Each row is a point on a landscape with many valleys, with its height.
A ball rolls from a point to whichever of its 2 nearest points has the largest drop for the distance, and stops where none of them is lower. Distance is the straight distance between rows; heights are no part of it.
K_404 height 577: [113 146 120 122 169 114 148 122 137 155  79 109 134 136  96 110  93 133
 170 138  99 131 122 145 165 143  73 126]
K_612 height 494: [133 153 154 139 136 154 149  96 121 143  64 118 161 152  91 146 134 157
 117 162 125 124 173 134 142 139 109 184]
K_292 height 563: [115  97 128 149 121 105 144 130 117 116 195 106  97 156 101 112 136  93
 100 172 200 124 199 114  71 132 153 162]
K_525 height 481: [156 161 151 162 131 160 119 115 155 134 139 158 171 144 183 130 126 179
  82  97  64 111 126 110 188 103 124 136]
K_104 height 453: [141 135 109 108 122  93  80 149 133 107 136 141 116  88 133 154 163 121
 139 109  92 107  64 136 116  96 158 105]
K_675 height 398: [168 141 114 117 183 156 114 154 132  95  79 122 140 116  85 111 152 194
 163 128 130 151 165 125 157 144 114 117]
K_826 height 198: [121 103 100 140 126 185 133 116 119 119 119 164  86 123 116 147 115 148
 109 126 150 159 175  92 151 153  94 145]
K_128 height 649: [128 174 112  99 194 146 120 142 124 152  68 169 139 113  73 122 130 206
 161  95  92 126 144 162 203 113  61 107]
K_5 height 454: [111 110 116 108 147  67 145 126 120 149 123  80 123 140  82 127 105 115
 155 155 147 108 139 133 128 136  88 132]
K_566 height 355: [108  92 132 155 110 147 185 120 115 140 124 119 112 159 110 137  80 124
 108 152 175 121 196 120  95 169  93 154]
K_142 height 291: [124 148 201 133  90 148 127 105 147 147 136 108 193 155 151  92 115  77
 135 156 128 158  89 148  89 118 194 171]
K_921 height 231: [ 76 124 133 117  77 142 177 109 107 155  73 123 116 122 114 188  68 110
 125 143 152 111 149 153 103 147  88 147]
K_393 height 487: [110 115 143 118 123 154 121 108 142 116 175 102 122 172 185  55  91  86
 168 138  90 155  91 131 157 142 149  95]
K_153 height 634: [127 172 153  94 184 149 147 158 117 141  41 132 167 111  52 126 124 223
 165 108 120 140 156 151 179 130  72 124]
K_237 height 594: [114 116 132 158 127 119 114 131 134 133 153 117 127 141 158 106 101 101
 139 113 103 126 125 116 144 142 121 114]
K_468 height 480: [176 128 150 123 188 110 101 150 133 125 111  97 169 134  57  85 195 157
 167 162 157 150 144 118 116 137 132 149]
K_599 height 461: [ 68 134 107 123  58 138 170 115 122 107 144 115 106 139 135 165 121  51
 100 170 150 118 174 157 112  97 175 155]
K_349 height 534: [140 113  98 128 152 164 103 111 147  77 148 121 113 148 108 110 152 109
 160 170 126 173 142  98 158 138 134 125]
K_956 height 464: [ 98 147 142 145  60 185 159 134 139 120 109 130 111 102 143 140 125  91
 118 142 163 151 112 153  60 136 180 118]
K_791 height 451: [141 133 112 153 168  82 113 144 127 180 113 139 156  87  93 150 147 158
 124  78 103 102 122 118 165 115  59 127]
K_822 height 411: [159  95 130 138 139 139 156 154 106 129 113  99 128 108  78 119 134 165
 138 136 212 153 167 125  47 170 114 119]
K_754 height 182: [132 125  80 103 116 186  96 124 124  84 116 203  47 147 144 136 113 159
 112 106 127 135 120 107 141 130 121  99]
K_109 height 490: [110  86  89 126 102 104 131 142 123  98 175 124  93 114 127 158 139  84
 120 127 181 142 155 104 121 129 135 134]
K_709 height 477: [102 104 152 122  99 138 118 121 149 129 197 119 118 161 211  81  95  97
 140 108  98 128  76 134 115 126 176 100]
K_93 height 682: [104  85 110 110 119  94 127 176 114 122 150 105  80 119 148  95  88  90
 155 103 190 128 124 123  87 155 136  92]
K_215 height 518: [140 109 145 141 119  87 115 142 116 122 155 114 146 104  91 146 197  95
 114 155 172 133 137 131  60 120 167 151]
K_193 height 413: [143 157 168 162 108 125 135 138 128 171  91 130 198 128 164 124 108 136
  99 100  99 117  95 122 152 127 132 161]
K_783 height 328: [127 131 133 135 137 180 148 137 141 106  80 119 117 156 126  94  96 136
 169 144 145 152 149 137 124 172 112 114]
K_787 height 512: [157 115 134 158 101 144 133 164 127 125 112 147 109 121 171 121 107 159
 105  90 158 110 118 119  59 156 145 109]
K_489 height 443: [ 74 129  98  93  88 132 137 111 121  84 156 103 100 138 133 153 161  47
 158 185 116 134 127 158 124  94 189 129]
K_980 height 551: [175 171 158 139 165 109  87 141 157 141 147 122 216 129 134  70 152 147
 152 121  87 143  85 114 191  90 145 154]
K_545 height 555: [ 74  98  90 127 130 122 166  98 119 131 146 118  75 150 124 131  71  96
 140 138 143 131 165 110 183 149  58 134]
K_518 height 343: [132  98  80 121 165  93 147 153 109 166 127 125 112  97  80 149  99 179
 136  77 158 133 148 109 123 149  39 113]
K_216 height 535: [103 150  98  85 143 145 144 123 117 125  69 133  97 124 135 116  74 145
 176 118  96 123  79 176 132 156 100  63]
K_972 height 498: [127 156 155 115 143  79 116  76 130 170 148  89 190 178  87 100 128  90
 137 187  95 112 115 123 172  99 133 197]
K_229 height 432: [170 168 178 148  98 122 120 148 120 150  88 149 186 128 170 134 131 155
 100  96 110 108  81 141 111 120 163 156]
K_114 height 650: [104 116 114 112 115 157 116  88 140 113 115 136 110 128 116 184 126 111
 120 167 106 146 143 121 164 128 111 149]
K_6 height 185: [119 118  81 136 105 187 118 125 125  82 157 178  63 126 158 141 134 105
 102 106 153 163 125  82 133 124 158 129]
K_233 height 618: [ 98 134  88 119 156  87 169 124 127 161 122 140  95 103 136 137  68 147
 140  73 127  95 114 146 154 143  42  78]
K_361 height 331: [113 154 135 108 101 186 116 124 138 100  81 136 123 122 147 140 135 105
 157 150  99 141  94 140 106 133 166 106]
K_392 height 615: [147 151 112 143 185 133 116 145 148 139 111 150 127 129 119  90 141 185
 144  91 101 124 156 103 200 136  71 103]
K_953 height 230: [110 117 133 109 133 132 176 132  97 163  87 132 108 105  98 166  50 169
 119  87 163 128 147 139 105 155  55 120]
K_448 height 378: [160 159 186 158 118 124 137 124 124 172  75 110 210 135 121 123 126 136
 121 135 128 141 124 128 141 136 132 192]
K_148 height 357: [154 137 113 103 198 129 121 168 128 107  81 127 122 116  95  99 118 201
 178  98 148 149 126 139 126 149  87  74]
K_729 height 232: [152 116 100 140 115 165  92 130 142  72 189 185  94 116 168 153 166 131
  93 105 122 170 124  76 127 100 168 126]
K_979 height 748: [188 128  95 154 161 118  99 135 140 125 175 168 118 147 155 115 150 196
  89  89  97 104 135  96 175 103  95  98]
K_849 height 386: [ 90 105 151 154  90 162 149 110 136 119 167  95 125 167 158 104  96  61
 141 173 142 147 136 131 118 129 157 138]
K_308 height 593: [128 137 114 145 185 135 151 130 145 157 102 126 131 138 101  84 115 140
 158 132 106 130 158 125 193 154  63 110]
K_167 height 460: [155 145 162 134 117 103 105 127 153 132 189 131 169 162 196 100 124 139
 106  98  71 104  75 134 134  84 145 101]
K_213 height 508: [132 169 139 146 136 167 105 103 142 138 102 174 170 121 136 145 148 156
 116 109  57 126 136 122 218 104 107 133]
K_664 height 532: [141 136 123 115 111 148 104 145 139  88 109 126 124  99  92 120 167 110
 161 172 168 156 109 146  55 132 172  98]
K_7 height 760: [178 109 103 139 141  92  94 130 133 117 196 147 131 109 157 147 169 160
  80  85  84 111 105  94 150  94 129 113]
K_134 height 201: [149 162  93 112 148 160 120 112 129 118  98 197  75 164 147 101 109 205
 123 102  78 103 134 145 198 118  73  72]
K_79 height 631: [ 75 119  57  80  90 135 146 127 102  96 142 133  45 130 180 138  92  73
 153 107 117 130  97 138 163 118 135 101]
K_752 height 313: [116 141 122 114  90 166 112 124 145 102 135 119 109 131 189 125 124  89
 163 135  98 141  60 142  97 114 208  92]
K_470 height 614: [149 130 117 131 124 163 100 106 131  95 135 189 118  75 136 205 188 139
  67 113  96 151 130  97 140  95 152 145]
K_264 height 704: [123 104 142 157 132 143 121  85 149 117 178 104 150 156 140 127 120 101
 110 162 100 150 157  88 167 123 132 157]
K_356 height 529: [ 86  94  86 121 126 103 162 114 111 119 170  99  71 175 124 113  75  71
 142 157 176 121 191 111 138 141  98 151]
K_437 height 439: [182 128 126 139 181 138 112 149 128 102 104 107 161 125  83 104 192 184
 145 136 139 154 168 101 150 128 115 148]
K_543 height 468: [123 124 182 116 101 104  99 130 142 160 205 113 166 160 199  74 107 102
 124  91  89 120  63 147 129 107 169 113]
K_179 height 517: [112 122  84 123 136 180  99  92 152  72 162 139  99 145 137 115 135  92
 158 156  92 168 116 101 172 132 147 112]
K_553 height 526: [112  98 173 170  94 105 138 121 134 157 193 111 167 120 163 152 126  91
  83 123 141 136 154 109 111 115 147 175]
K_882 height 448: [137  82 133 141 127 113 163 141 109 149 140 100 121 118  95 124 135 132
 105 149 214 120 179 124  43 162 116 149]
K_854 height 173: [ 97 133 139 136 115 137 168 118 112 170  68 134 125 110 129 165  63 143
 114 101 133 112 145 140 122 169  65 138]
K_739 height 545: [119 146 111  69 161 147 138 127 108 124  62 147  88 102 101 145  79 190
 165  94 113 132  93 175 132 135  93  65]
K_912 height 339: [139 146 181 148 108 113 151 117 118 180  88 106 192 166 115 129 115 113
 107 165 140 108 136 123 112 140 133 212]
K_932 height 776: [101 115 102 104 125 100 121 120 118  97 133 100 115 119  87 184 170  76
 135 170 143 114 139 131 118 105 144 140]
K_592 height 583: [146 104 164 156 149 119  96 150 143 150 174 113 145 160 169  56 107 111
 141  97 115 139 113 126 141 142 142 103]
K_978 height 452: [162 146 125 124 107  92 104 130 146 126 167 139 125 159 176 134 139 144
 102 123  65  79  57 133 146  66 131  85]
K_985 height 444: [168 147 100 111 134 104  85 124 146  89 149 148 109 130 162 152 156 141
 118 113  68  98  64 123 148  83 151  87]
K_541 height 326: [129 156 137  99 170 137 151 154 134 129  50  92 137 126  89  95  94 178
 193 123 136 151 102 169 127 159  85  85]
K_465 height 761: [119  94 102 114 121  83  99 131 133  98 211 104 125 111 141 156 151  68
 131 138 122 138 134 101 166  95 155 134]
K_770 height 409: [ 84 115 118 124  92 186 155 103 130  98 135 117  89 156 147 107 109  62
 154 183 144 151 124 134 118 146 160 116]
K_83 height 553: [ 84 107 173 150 112  84 123 137 135 188 193  89 164 146 164 100  91  75
 128 111 107 122 107 135 161 111 128 141]
K_955 height 491: [131 183 161 149 157 143 164 149 149 156  80 127 170 163 167  39  99 150
 158 113  85 110 112 139 198 144 114 124]
K_417 height 674: [ 96  96 111  98 114  89 113 158 122 113 154  93  94 127 127 105 118  74
 181 133 158 132 110 144 104 148 135  91]
K_837 height 495: [144 131 123 139 165 110 140 107 104 121 122 102 139 156  64 148 141 148
 107 177 162 101 194 124  60 128 133 173]
K_105 height 152: [148 128  88  98 130 169  91 111 123  97 105 212  62 138 143 145 119 202
 102  96  95 111 133 128 166 109  97  95]
K_894 height 729: [153 108 168 129 161  91  86  97 141 135 182  84 193 160  90 112 171 102
 128 181 110 147 128 117 149 100 155 174]
K_749 height 318: [141 141 191 129 114 147 115  90 141 119 172 101 182 154 118 105 169  85
 129 197 132 155 107 143  86 101 208 180]
K_523 height 435: [106 137 164 158  90 131 141 120 141 157 140 127 175 130 196 141  94 119
 100  88  80 112  93 121 139 116 143 149]
K_951 height 449: [ 69 129 131 118  54 140 167 126 125 115 113 113 107 109 129 162 121  70
 112 153 160 112 137 159  82 123 164 139]
K_378 height 509: [112  88 149 142  70  89 134 152 111 153 189 110 140  88 162 173 152  85
  77 100 161 124 144 119  97  97 160 158]
K_649 height 493: [130 126 121 131 144 100 126 128 119 161  99 133 149  94  90 190 145 156
 112 110 119 117 129 123 144 126  85 148]
K_976 height 550: [120 128  87  91 141 138  93 115 118 131  91 171 104  80  83 189 137 182
 127  89  99 124 135 129 163 108  76 121]
K_39 height 597: [149 118 132 142 125 141 108 100 135 111 172 155 155  85 136 187 180 128
  81 129 105 155 139  93 143 104 149 172]
K_583 height 401: [139  86  98 150 165  60 121 161 117 171 157 121 133  80 102 135 142 148
 119  82 146 115 147 100 148 142  61 120]
K_670 height 462: [109 117 102  98  94  92 108 157 123  95 149 122 112  81 140 181 162  78
 141 118 130 122  96 142 114  95 174 111]
K_82 height 541: [ 97  88 195 143  95 105 115 134 125 168 206  86 178 137 164 120 108  76
 106 117 137 140 136 131 113 125 155 152]
K_847 height 606: [129 164 153 106 149 161 141 150 108 147  20 149 154 100  96 146 112 223
 135  89 123 127 152 161 145 134  82 135]
K_426 height 356: [ 98 124 153 166  81 183 170  97 139 134 124 118 135 149 153 140  87  87
 113 161 129 143 151 127 126 151 143 162]
K_183 height 745: [157 112 173 121 167 104  66 136 154 118 204 108 179 135 139  87 168 119
 140 118 109 168  93 125 130 114 174 124]
K_327 height 268: [154 119 138 150 100 176 117 128 145  81 198 167 114 108 167 130 169 124
  91 115 138 176 109  98  70 109 198 113]
K_91 height 536: [163 168 141 147 161 120 106 134 147 147 113 134 188 125 126 107 157 156
 132 104  67 125 111 115 204 100 113 142]
K_761 height 238: [151 179 129 105 154 155 128 141 134 113  71 166 111 160 144 103 118 210
 141  99  88  95 125 162 172 122  95  72]
K_37 height 515: [ 90 142 157 112 106  86 137  92 121 162 158  83 179 158 128 119 123  56
 136 178  94 117  99 132 180  95 137 171]
K_570 height 325: [139 113  95 116 124 168 122 150 132  88 114 143  86 118 129 102 122 134
 156 123 156 152 116 126  90 162 148  89]
K_101 height 639: [145  90  98 132 110 135 117 137 120  75 179 134  91  89 108 136 201 110
 122 152 189 177 149 103  85 125 172 131]
K_131 height 302: [101 137 167 133  94 101 156 106 116 168  99  93 156 155 122 150 113  91
 117 164 133  92 134 144 109 132 129 181]
K_855 height 559: [123 143 110  71 146 146 102 113 108 120  73 183 101  92  82 167 102 211
 141  91  89 130 119 147 148 119  81  88]
K_742 height 296: [138 166 135 113 157 162 137 157 141 104  56 129 127 143 135  84  99 171
 168 121 121 131 116 159 137 162 126  88]
K_321 height 661: [102  99 108 100 157  30 118 165 114 154 147  92 118  86 109 117 124  96
 164 100 147 109 102 142 135 132  98 100]
K_626 height 527: [129 143 133 148 155 116 141  94 104 123 150 111 142 150  72 120 156 116
  97 174 156  86 185 136  40 122 190 186]
K_600 height 630: [132 144  91 123 184  65 159 149 131 161 122 148  99 114 122 113  91 171
 143  75 114  89  99 151 142 128  48  57]
K_132 height 576: [142 145 144 129 131 161 144 148 104 136  40 153 146  88 116 164 130 209
 109  87 147 132 153 142 100 148 104 139]
K_683 height 400: [166 152 117 101 103 101 125 147 123 134  82 163 102 133 168 155 121 189
  97 101 110  71  83 161 107 116 105  74]
K_758 height 502: [ 79 113  92 133 104 151 156  97 111  94 162 123  80 174 122 141  96  73
 105 181 165 128 198 106 139 127 132 159]
K_688 height 503: [184 114 158 121 159  93  90 162 123 137 126 105 167 106 101  92 184 128
 155 142 155 145 116 132  87 146 166 134]
K_616 height 641: [123 147 106 129 185  41 135 158 124 182 127 123 134 108 117  99 113 128
 156  77 115  84  96 142 149 123  64  85]
K_10 height 447: [183 168 188 130 110 122 107 155 128 147 103 127 204 118 148  98 149 149
 140 116 119 149  76 136 111 111 196 169]
K_605 height 581: [ 86 119  92 155 142 124 162 108 129 168 136 147  98 143 139 115  67 120
 133  98 116 118 146 111 207 153  47 118]
K_994 height 315: [116 131 119 137  86 143 125 122 140  98 153 128 121  86 119 173 180  88
 109 151 149 153 132 130  86  99 183 138]
K_263 height 497: [139  89 139 146 129  85 115 139 114 141 154 101 130 109 108 123 154 114
 130 123 157 126 137 116 103 147 134 135]
K_852 height 425: [130 124  68 101 124 101 128 144 122 115 122 168  63 114 147 148  97 160
 124  79 121  93  93 140 122 118  98  78]
K_982 height 608: [ 81 105 113 142 110 112 160 112 123 150 158 105 116 144 176 111  76  77
 142 122  98 112 110 124 186 134  95 115]
K_905 height 574: [167 135 188 133 164  96  87 163 150 149 164 109 181 166 143  31 135 137
 153 101 119 141 102 132 158 138 155 121]
K_445 height 478: [ 59 136 105 111  77 151 168  83 108 103 150 116  88 167 135 180 117  74
 103 193 128 110 180 140 143 104 149 164]
K_338 height 557: [111 168 140 106 145 139 161 106 129 164  38 121 165 139  99 118 105 142
 154 147  98 124 117 151 180 136  92 144]
K_536 height 720: [184 116 126 156 170 106 124 177 127 145 120 128 133 123 142  78 143 193
 131  79 133 114 150 109 127 150 113  95]
K_865 height 525: [135 128 117 117 125 144 109 123 117 129  95 165 126  74 108 192 153 161
 105 108 110 125 136 124 140 127 106 138]
K_314 height 467: [124  83  89 136 135 116 129 137 114 120 157 110 102 119 118 140 124 118
 134 116 165 139 156 100 131 146  96 127]
K_930 height 530: [100 158 152 114 132 156 154  85 119 152  51 117 145 169  79 139  93 150
 134 177 108 122 158 153 152 139  86 161]
K_943 height 412: [131 143 107 114 105 103 124 141 124 126 114 158  90 122 179 156 115 143
 112  98  89  73  79 144 129 118 120  86]
K_827 height 507: [121 179 131 139 147 142 174 129 135 167  75 144 139 161 182  60  85 156
 145 113  71  98  88 165 192 143  95  85]
K_750 height 284: [127  92 105 111 135 120 161 144 102 148 118 114 107 103  87 163  90 167
 132 103 189 135 160 121  80 158  62 120]
K_928 height 556: [180 158 168 139 136 126 108 102 140 107 125 128 191 110  99 171 204 127
 103 173 118 162 126 115 120  94 168 194]
K_231 height 533: [161 114 129 148  85 150 129 166 135 118 160 164  90 130 188  93 125 152
  97 102 176 113 108 108  37 137 184  91]
K_635 height 588: [137  81  90 136 152 111 131 116 110 100 183 110  85 145  87 122 146 124
 114 170 206 132 199  91  83 138 122 157]
K_211 height 371: [101 168 120 108 124 160 135  82 118  93 102 148 106 130  52 190 160 136
 103 195 149 119 165 151  75 119 157 165]
K_380 height 519: [157 133 143 113 123 132 102 158 128 113  98 119 146  99 117 112 162 122
 162 133 145 138  91 149  70 140 162 113]
K_681 height 365: [144 161 108  96 120 158 102 140 121  95  64 171 101  93 125 162 146 156
 140 119 119 121  86 154  88 122 152  92]
K_989 height 434: [150 140  95 106 103 134  90 125 132  81 156 183  78 125 171 173 145 141
 106 111 101 109  79 116 128  84 172  94]
K_266 height 616: [161  72 103 137 152 126 108 144 115 107 169 124 101 117  87 105 179 135
 134 144 210 169 174  97  70 146 135 130]
K_959 height 341: [125 154 120 125 110 156 123 109 136  88 118 140 121  98  72 189 195 114
 105 188 148 135 137 136  85 105 168 151]
K_721 height 690: [ 99 123 134 150 125 144 140  65 145 111 168 106 134 174 128 168 124  82
  88 185  99 131 174 101 163 105 139 182]
K_200 height 442: [128 100  79 110 131 100 110 145 124 106 143 134  80 100 131 139 113 128
 138  92 139 125 124 116 133 132 106 103]
K_797 height 472: [109 103  89 110  97  99 113 170 123  95 184 142  76  88 153 144 157  76
 131 102 172 144 123 119  97 103 174 106]
K_990 height 575: [176 126 153 149 141 123 133 157 110 156  88 128 174  97 134 126 157 177
 104  99 132 132 137 108 113 147 130 150]
K_844 height 423: [ 97 141  94 105  80 141 123 127 127 107 120 165  87 113 184 178 120 117
 111 103  96  98  91 142 132 110 156 104]
K_778 height 486: [124 121  92  82 189  66 140 119 108 132 135  86 109 142  38 160 127 141
 155 166 141  97 154 130 102 117  86 146]
K_900 height 431: [107 103 150 130 151  91 140 121 130 151 132  70 131 176  99  96  99  98
 152 165 156 113 147 132 121 156 107 138]
K_206 height 734: [191 141 118 152 160 103 121 168 146 129 139 145 129 160 151  75 149 201
 113  94 113  87 122 127 153 110  92  81]
K_110 height 542: [157 118 135 149 109 147 148 157 115 149  77 145 141  85 136 143 133 181
  99  91 167 123 150 127  74 165 125 129]
K_55 height 475: [140 158 180 144 155 126 145 137 141 161  94  97 200 164 143  38 108 130
 163 129 109 138 106 132 194 135 138 149]
K_331 height 505: [131 153 136 138  89 223 124 124 127  97  67 170 111 124 152 146 120 161
 115 126 115 144 139 140 101 150 170 129]
K_457 height 537: [168 144 171 132 118 123 122 126 128 127 131 120 176 108  98 147 195 115
 114 168 155 150 119 126  83 107 178 184]
K_923 height 381: [157 151  95 103 100 149 120 146 123  95  79 182  77 112 148 163 120 188
 108 103 123 104  98 145  81 128 134  82]
K_712 height 755: [137  94 109 135 135  91  91 140 138 112 203 126 128 102 152 144 150 101
 118 102 112 133 102 104 150 105 146 115]
K_692 height 458: [131 126 181 148 154 106 138 123 147 170 117  88 171 179 125  49 112 103
 154 157 118 129 132 128 173 152 112 141]
K_975 height 322: [115 143 192 162  84 173 157 104 138 155 122 111 186 149 169 130 105 102
 107 153 120 147 129 124 110 130 165 174]
K_65 height 718: [148 100 174 157 156 118 109 116 149 142 181  95 176 152 126  91 143 119
 130 152 121 145 152 101 158 126 135 160]
K_289 height 286: [113 104 125 145 113 193 165  97 120 134  96 151 100 147 104 157  93 151
  81 141 174 141 213 102 126 159  91 171]
K_660 height 479: [137 146 152 132 159  80 132 117 138 173 113  92 181 165  86  92 124 101
 148 164 109 123 121 124 173 120 108 166]
K_258 height 450: [141 150 145 133 146 152 152  92 116 129  79 133 155 145  61 153 144 162
  96 177 147 115 189 137  87 132 128 188]
K_944 height 750: [155  94 135 119 160  75  66 144 141 124 215 113 137 133 149  82 156 106
 150 102 101 132  96 119 148 109 152 100]
K_535 height 668: [115  90 131 102 151  54  91 161 123 134 148  88 121 117 111  98 138  87
 174 126 148 121  94 146 117 148 130  99]
K_89 height 602: [ 84 140  83 134 135 124 171 103 122 170 114 165  90 131 158 117  63 139
 128  80  84  96 117 140 192 140  53  82]
K_250 height 271: [ 76 133 138 123  83  96 169 121 112 174  96  93 147 118 135 162  93  83
 127 140 124  91 123 151 109 140 105 156]
K_26 height 579: [141 123 150 139 137 127 112  86 136 102 166 128 161 106 101 185 198 110
  92 171 109 141 141 109 133  97 157 172]
K_208 height 293: [125 116 152 145  92 155 119 127 145  97 195 133 124  95 140 144 175  94
 100 139 158 174 114 120  65  98 205 135]
K_413 height 522: [110 165 117 112 127 134 161 115 118 144  75 142 101 154 189 105  84 144
 141 115  73  90  74 174 152 150  96  74]
K_746 height 546: [112 118 159 148 122 107 141 113 116 121 194  97 126 163  94  97 141  83
  94 175 188 105 187 143  46 121 191 166]
K_902 height 651: [118 123 141 127 170  30 122 148 136 194 142 104 148 121 109  89 126  98
 166  99 124 104  98 138 163 127  86 111]
K_484 height 406: [106 173 134 113 123 148 148  74 109 126  68 130 146 153  71 178 123 135
 109 194 128  89 152 152  76 121 142 184]
K_280 height 297: [142 126 122 119 118 152  98 149 143  92 149 132 101 126 171 102 138 110
 158 124 136 147  85 133  82 134 184  86]
K_897 height 669: [ 86 141 140 137 106 155 142  63 125 137 118 118 132 160 123 174 101 106
 103 173  99 115 152 120 180 133 109 172]
K_713 height 633: [115 126 112 119 113 177  91  89 142  83 122 184  91  98 110 189 166 123
 107 151 102 169 142 108 162 115 144 146]
K_232 height 456: [138 140 147 161 112 159 126 106 148 143 136 145 166 113 172 168 123 139
  84 103  67 125 124 102 146 109 138 150]
K_312 height 476: [101 102 117 135  95  99 180 146 103 147 145 109 121 106 101 166 135 111
  88 137 217 102 188 130  53 123 126 153]
K_700 height 621: [ 88 118  71 114 113 144 151 116 119 124 162 128  66 150 202  95  75  82
 147 108 101 130  88 122 184 133 115  91]
K_446 height 691: [109  88 109 118 142  86 139 157 116 143 145 103  83 122 134  82  67 113
 156  92 183 129 131 124 105 173  81  88]
K_706 height 430: [ 89 138 107  97  85 173 138 103 132  88 119 114  93 127 113 143 143  62
 156 199 136 134 124 155  98 119 172 121]
K_799 height 739: [143 111 182 126 132  88  81 134 140 137 180  97 190 124 123 119 168  91
 131 132 131 149 101 126 122 118 176 163]
K_493 height 366: [155 104  96 114 157 142 117 153 115  97 112 125  98 101  81 124 134 167
 160 125 173 157 149 119  82 168 111 100]
K_782 height 485: [127 146 151 150  80 201 146 144 132 129  69 150 131 109 156 139 104 136
 108 114 143 137 130 138  75 154 155 132]
K_942 height 126: [135 108  85 125 123 172 105 124 121  86 130 181  80 119 135 146 129 140
 105 105 148 159 141  83 150 132 115 128]
K_20 height 609: [153 115 155 174 117 125 142 125 115 160 119 130 168  98 132 178 163 141
  77 113 139 127 156 106 110 133 123 168]
K_191 height 496: [113  90 131 137  84  97 151 158 105 142 158 121 118  73 134 167 163  89
  86 106 198 122 154 132  67 130 162 148]
K_4 height 348: [ 97 152 109 100  83 189 125 120 131  96  72 166  88 105 130 157 117 122
 140 128 121 137  92 156  78 130 159  91]
K_835 height 705: [154  98 115 153 161 100 120 171 131 134 132 126 105 123 129  64 100 155
 142  89 161 129 147 110 109 163  92  87]
K_843 height 500: [126 125 103 132 127 186 116  96 135  97 151 130  98 174 177  74 101 113
 151 133  82 152 106 110 188 147 131  92]
K_987 height 270: [175 172 149 119 132 143 138 168 136 111  61 137 116 166 161  69 109 201
 144 110 110 100 107 162 138 140 134  84]
K_286 height 632: [148 175  98 123 210 127 119 146 152 131  97 150 135 126  89  83 143 202
 171  97 103 128 145 146 196 127  69  78]
K_400 height 767: [105 106 127 110 124  92 104 114 143 114 167  97 141 133 120 147 156  68
 147 163 117 118 112 122 147  98 145 143]
K_236 height 564: [163 164 160 149 189  94 114 157 152 146 146 118 191 157 122  29 154 147
 168 113 104 131 123 126 208 123 122 123]
K_487 height 635: [146 131 158 165  89 143 151 117 111 140 116 153 149  66 118 205 197 130
  65 135 153 148 152 115  81 121 152 171]
K_828 height 408: [102 104 159 138 116 123 132 127 131 153 130  85 136 162 142  84 100  70
 160 161 141 140 119 140 110 159 145 129]

Where does a ball stop that starts at each point below?
K_843 -> K_280
K_183 -> K_280
K_468 -> K_105
K_211 -> K_942
K_797 -> K_280
K_314 -> K_280
K_855 -> K_692
K_835 -> K_951
K_865 -> K_854
K_600 -> K_951

Call two points neighbours if one is among the 2 nearest of the other. Go from one point of each pair to the other, from neighbour to neighbour, staying as low as possible. Name the highest point that can't be avoided.
K_142 and K_942 -> K_837
K_787 and K_142 -> K_231
K_692 and K_854 -> K_855
K_105 and K_942 -> K_754
K_105 and K_280 -> K_783
